Each row is a point on a tangle of strands that fork and nearly touch. The rows are in no order.
(in the rows, 128 means zero)
Two points are linked if the straight distance between their rows is under 61.8. Some points are linked to none.
vus: 164  105  117  143  93  130  138  107  98  144  126  144  115  147  119  159  140  138  142  133  97  156  135
goroz: 135  116  133  160  100  142  146  98  158  162  131  124  136  140  138  136  130  135  140  105  102  142  137
gibib: 117  110  112  170  146  135  153  121  154  97  158  131  141  121  120  123  148  141  99  153  130  129  142
gatat: 111  138  141  126  137  139  85  148  150  136  130  108  118  127  129  165  93  158  114  113  151  112  122
Paze: 112  134  136  123  117  95  127  104  150  91  128  129  147  85  96  163  168  130  128  123  111  104  126
mez: 125  157  141  104  141  110  129  117  127  123  124  132  129  137  138  118  111  119  157  111  136  123  95
mufo: 94  118  126  138  151  139  143  156  150  135  122  121  123  123  122  93  128  124  108  151  149  131  135
vog: 124  116  139  145  133  156  130  138  121  148  108  115  106  124  130  111  120  113  125  137  137  157  129
Bona: 157  128  119  91  125  125  142  105  99  124  124  150  111  153  138  132  137  133  122  109  117  101  101
bug: 154  117  114  108  115  117  154  101  105  130  118  155  110  153  117  156  152  136  135  125  105  120  100
rugag: 122  117  145  159  123  143  123  131  133  162  112  108  123  128  138  118  104  108  146  125  137  168  135
Nufav: 101  154  127  125  140  127  116  150  180  111  156  114  150  122  126  178  115  150  101  113  142  104  129
nagal: 139  115  134  149  108  181  134  132  138  137  112  99  138  142  172  128  109  114  95  111  139  139  145
Sep: 100  164  112  87  140  112  138  131  151  139  151  154  147  105  131  108  127  130  133  103  143  119  115
Lelot: 158  120  117  138  100  137  126  130  86  135  119  135  119  139  123  137  127  118  151  145  98  158  147
tak: 118  125  136  95  135  117  126  132  141  114  131  125  130  117  99  140  136  128  132  142  128  119  118
duku: 125  142  142  95  126  99  97  133  148  120  150  121  149  125  111  164  114  139  147  114  127  113  118
Vero: 132  147  139  70  133  111  101  150  130  138  117  118  133  143  126  134  93  134  134  113  141  117  120
vafat: 91  143  132  126  145  125  127  169  177  72  126  124  161  127  132  147  127  136  99  152  153  96  130
zalis: 132  111  125  141  141  130  123  127  125  160  148  118  131  129  155  81  111  133  94  113  150  142  149
savi: 149  134  113  124  128  133  142  107  116  147  128  155  117  126  135  92  149  139  127  112  111  93  127
nabe: 139  119  136  119  127  127  137  96  122  87  130  133  118  120  119  158  150  125  137  127  117  123  96
pape: 134  106  136  151  106  180  142  119  160  139  120  104  142  139  155  133  116  126  112  113  124  140  145
Gofi: 75  136  126  130  153  128  138  162  165  89  124  128  147  115  128  114  136  130  116  155  161  109  126
rakom: 132  130  123  142  117  101  145  87  127  117  130  144  127  128  108  139  165  130  163  130  102  116  105
zifef: 131  141  140  128  145  119  126  121  107  131  117  131  118  130  135  99  117  111  164  127  133  136  108
medi: 143  109  131  160  98  178  146  109  127  134  122  124  111  126  141  165  129  128  117  129  114  167  132
vozi: 125  130  126  137  104  79  143  79  131  98  117  139  130  115  109  170  171  132  150  122  103  111  99
muzer: 104  167  144  100  140  120  118  132  154  130  124  126  137  125  140  129  107  131  154  101  146  116  101
Vumiz: 144  109  124  120  138  97  115  110  111  97  150  139  141  124  106  129  138  132  157  144  118  134  122
dotap: 136  141  134  107  98  97  113  115  125  93  115  125  136  120  95  166  150  129  159  142  98  115  121
fuvab: 122  98  129  122  128  118  92  160  87  132  105  130  126  130  131  77  116  119  145  152  145  129  153
nese: 109  128  130  137  136  148  153  133  142  104  117  117  111  118  107  140  144  120  110  165  131  144  119
fezi: 145  133  116  105  129  137  149  102  122  125  124  146  112  143  136  116  145  143  115  109  118  86  107
Gad: 108  152  102  133  160  137  162  145  160  112  146  152  148  131  138  96  131  137  97  143  142  108  134
patu: 122  120  125  117  152  113  128  130  118  147  153  139  130  120  138  78  119  135  115  119  146  133  137
bora: 154  143  115  103  112  115  129  132  88  113  116  138  127  157  119  136  134  117  168  137  96  118  126
Vike: 142  115  123  119  122  126  104  147  84  123  115  131  124  133  120  101  118  115  154  153  122  134  148
fozen: 126  104  127  136  141  93  128  104  130  113  163  142  144  100  101  129  151  135  142  139  121  133  132
Doka: 124  140  143  115  97  93  101  112  145  95  123  117  147  99  97  184  148  131  141  121  100  102  129
Pemi: 151  116  129  147  123  162  112  148  83  158  104  111  113  124  173  128  118  107  102  116  155  159  140
pugo: 159  103  115  127  115  118  149  101  98  133  132  150  108  147  111  156  145  138  136  136  108  146  113
futul: 152  106  133  153  117  149  124  109  121  156  136  119  133  139  159  113  113  123  122  103  125  143  139
davel: 131  99  142  151  104  175  130  134  113  135  119  122  115  119  144  161  113  123  115  138  135  182  142
vodo: 130  109  132  155  118  182  125  155  112  146  100  107  119  130  176  128  113  112  94  122  155  151  145
rafe: 151  106  133  153  96  166  140  102  142  147  125  115  139  146  162  142  122  124  125  97  115  142  129
Kobon: 113  108  108  148  153  127  151  119  154  117  170  143  146  110  122  113  146  143  107  138  139  124  145
venip: 73  114  141  114  139  128  122  168  156  97  118  126  130  112  122  114  141  133  116  154  155  102  129
zimi: 81  100  135  133  143  133  126  159  144  124  122  128  116  112  128  91  135  128  120  152  156  121  139
sisa: 92  169  115  94  141  119  134  133  168  121  155  146  158  100  129  136  133  132  131  103  143  112  113
tifek: 116  151  134  145  120  106  107  120  162  138  152  120  136  116  114  201  138  150  121  90  109  100  133
beg: 145  151  133  108  115  125  74  142  113  121  130  122  128  159  141  159  86  153  152  111  123  108  130
zuf: 141  141  131  93  121  114  123  109  139  119  139  138  135  145  126  159  133  145  138  100  119  91  104
mas: 118  113  138  146  126  144  103  154  111  166  97  108  115  121  157  81  121  112  107  125  155  127  151
bifu: 166  146  100  125  117  118  125  154  52  132  112  120  122  162  146  117  116  101  142  139  116  148  148
lubi: 129  114  114  166  141  131  166  100  145  92  141  128  125  122  119  144  152  135  108  145  123  132  113
besab: 136  139  131  76  125  98  102  150  130  125  131  126  146  141  106  145  104  135  152  128  125  119  124
mobug: 125  129  146  103  135  134  112  122  143  97  133  117  129  130  128  170  112  134  128  115  140  114  96
nedim: 161  131  122  128  131  112  137  107  88  144  134  139  113  162  141  113  123  115  133  114  118  144  115
vovan: 157  120  132  144  123  146  114  148  71  159  100  119  118  131  159  127  110  101  129  123  145  169  139
nasok: 125  127  142  82  128  129  101  158  118  126  103  129  126  124  114  109  121  122  141  141  130  103  129
dagi: 141  123  130  163  102  138  143  97  129  161  123  137  123  143  135  124  138  128  153  117  98  135  131
Ked: 141  139  125  152  133  116  120  124  102  139  119  124  124  142  140  95  108  108  170  132  122  151  133
nugig: 113  147  133  135  135  120  109  135  171  126  160  116  141  119  119  194  125  155  100  100  127  103  133
pozi: 107  158  119  104  151  122  150  137  149  154  138  145  133  112  127  87  130  124  123  116  139  119  126
vubo: 125  108  122  178  124  140  153  100  150  100  136  117  119  115  112  158  152  138  103  152  120  158  131
Ruzep: 127  141  131  122  139  153  132  136  120  141  109  127  112  123  142  80  133  120  109  123  133  100  132
kag: 114  129  149  131  117  120  122  119  127  101  115  118  114  102  96  138  141  114  147  157  121  155  115
Muli: 86  145  131  127  139  124  111  169  181  97  134  110  153  125  126  168  112  148  97  132  153  103  135
Zanet: 148  133  128  125  122  125  144  126  116  176  122  132  111  144  112  118  132  115  130  123  105  143  134
Gep: 114  100  139  139  125  135  97  157  98  148  92  120  115  124  134  88  118  112  137  144  152  137  148
tupo: 93  175  135  112  142  124  126  131  175  123  141  130  148  111  138  146  118  134  142  101  141  104  106
deka: 145  133  126  136  129  142  124  118  109  153  123  135  118  125  144  84  134  122  123  116  120  111  139
kar: 126  140  132  71  136  113  113  153  120  142  115  132  133  128  116  100  116  127  131  129  139  109  129
nuso: 150  155  129  87  111  114  96  134  107  118  125  130  131  167  143  150  92  139  154  105  117  108  120
muki: 106  101  133  117  157  103  123  130  133  108  158  131  135  109  115  118  127  127  132  143  152  138  117
Pili: 119  130  133  135  143  148  122  146  113  149  102  116  112  123  150  72  126  117  101  125  153  117  140
rofi: 104  137  122  134  142  141  142  148  148  165  136  130  126  113  126  85  126  124  115  130  136  127  148
kamot: 152  135  119  125  127  133  114  157  62  143  95  126  116  137  144  121  114  100  145  137  137  159  138
zofel: 118  133  122  165  136  159  163  143  150  112  118  121  121  136  115  131  136  123  99  162  128  146  131
zum: 137  123  137  101  126  138  126  115  118  96  125  133  117  132  127  165  130  125  137  127  125  122  97
Vitum: 138  100  136  144  133  129  108  126  118  161  138  114  134  133  154  94  101  123  118  113  143  151  147
zim: 127  129  133  148  132  115  113  139  111  165  112  116  132  132  133  91  107  110  156  131  138  157  144
raniz: 129  139  100  139  153  142  163  125  145  123  146  144  136  137  146  90  130  148  86  129  133  113  136
nog: 125  144  144  129  109  95  93  121  151  124  136  110  137  114  100  202  131  138  131  108  102  112  131
basu: 124  99  122  148  140  114  140  110  142  134  166  135  139  107  108  121  143  142  125  134  126  141  138
vonir: 107  128  118  168  144  151  156  151  161  120  129  124  132  139  126  109  125  128  98  162  137  136  146
Boleg: 143  119  119  160  117  171  168  111  127  132  123  131  102  143  136  151  140  129  108  130  116  150  119
lan: 131  122  114  154  143  151  155  115  141  141  146  133  126  132  140  102  131  139  103  124  125  124  138
samu: 146  105  138  150  103  152  120  128  99  136  119  129  116  123  133  146  119  120  145  143  116  177  140
nesa: 123  126  129  138  110  88  144  86  137  91  124  127  131  90  99  161  172  124  133  135  110  123  119
Zuka: 144  122  129  104  124  136  114  139  97  129  109  138  116  129  114  105  132  120  140  145  116  113  138
zad: 115  118  129  103  150  103  121  129  126  126  158  144  139  115  125  93  121  133  131  126  150  129  126
bek: 94  135  133  87  150  123  122  153  154  118  132  126  140  124  127  122  113  137  114  126  160  111  116
zefom: 151  139  122  116  131  104  130  140  112  167  130  132  126  142  115  95  119  118  140  129  113  140  146
det: 122  128  129  134  133  136  154  110  144  88  128  123  119  117  107  153  154  125  111  147  121  125  108
gel: 152  134  118  106  134  98  115  140  94  160  135  132  130  142  129  81  114  122  121  124  124  130  149
tud: 168  141  105  111  126  102  116  146  66  148  121  120  120  157  140  100  115  110  122  128  118  141  143
Dideg: 93  149  117  131  154  138  152  138  162  109  139  139  145  109  126  105  143  126  119  138  140  102  126
Foret: 142  125  119  155  111  111  145  91  115  142  130  147  122  142  124  126  152  131  158  127  101  121  118
buvo: 138  130  146  107  123  139  82  129  127  108  131  120  123  138  135  174  101  149  136  113  128  109  112
tar: 148  117  109  148  126  135  164  103  136  159  136  137  116  146  134  116  143  146  108  112  113  120  134
Rasek: 127  113  135  169  107  137  141  104  150  131  136  116  116  118  110  152  138  130  126  142  114  168  129
kede: 127  140  141  114  112  104  114  123  116  95  114  123  127  120  97  154  139  114  171  154  112  143  112

A fork is a point with three links. Follow the links from the first point to the second and name the forks in between, in order.
vafat, nuso | Gofi mufo det
nuso, pozi | det mufo
Muli, zim | Gofi mufo
vodo, nog | rafe Doka
muzer, zofel | mufo
kag, sisa | Doka Gofi mufo

Follow the links from the first point to the second, and from the first to the third. Name the last point that the two ways share.
mobug, Gad, sisa | mufo
det, Doka, muzer | mufo
Vitum, dotap, gel | rafe
tar, nugig, mufo | Gofi
Doka, Gad, mufo | Gofi
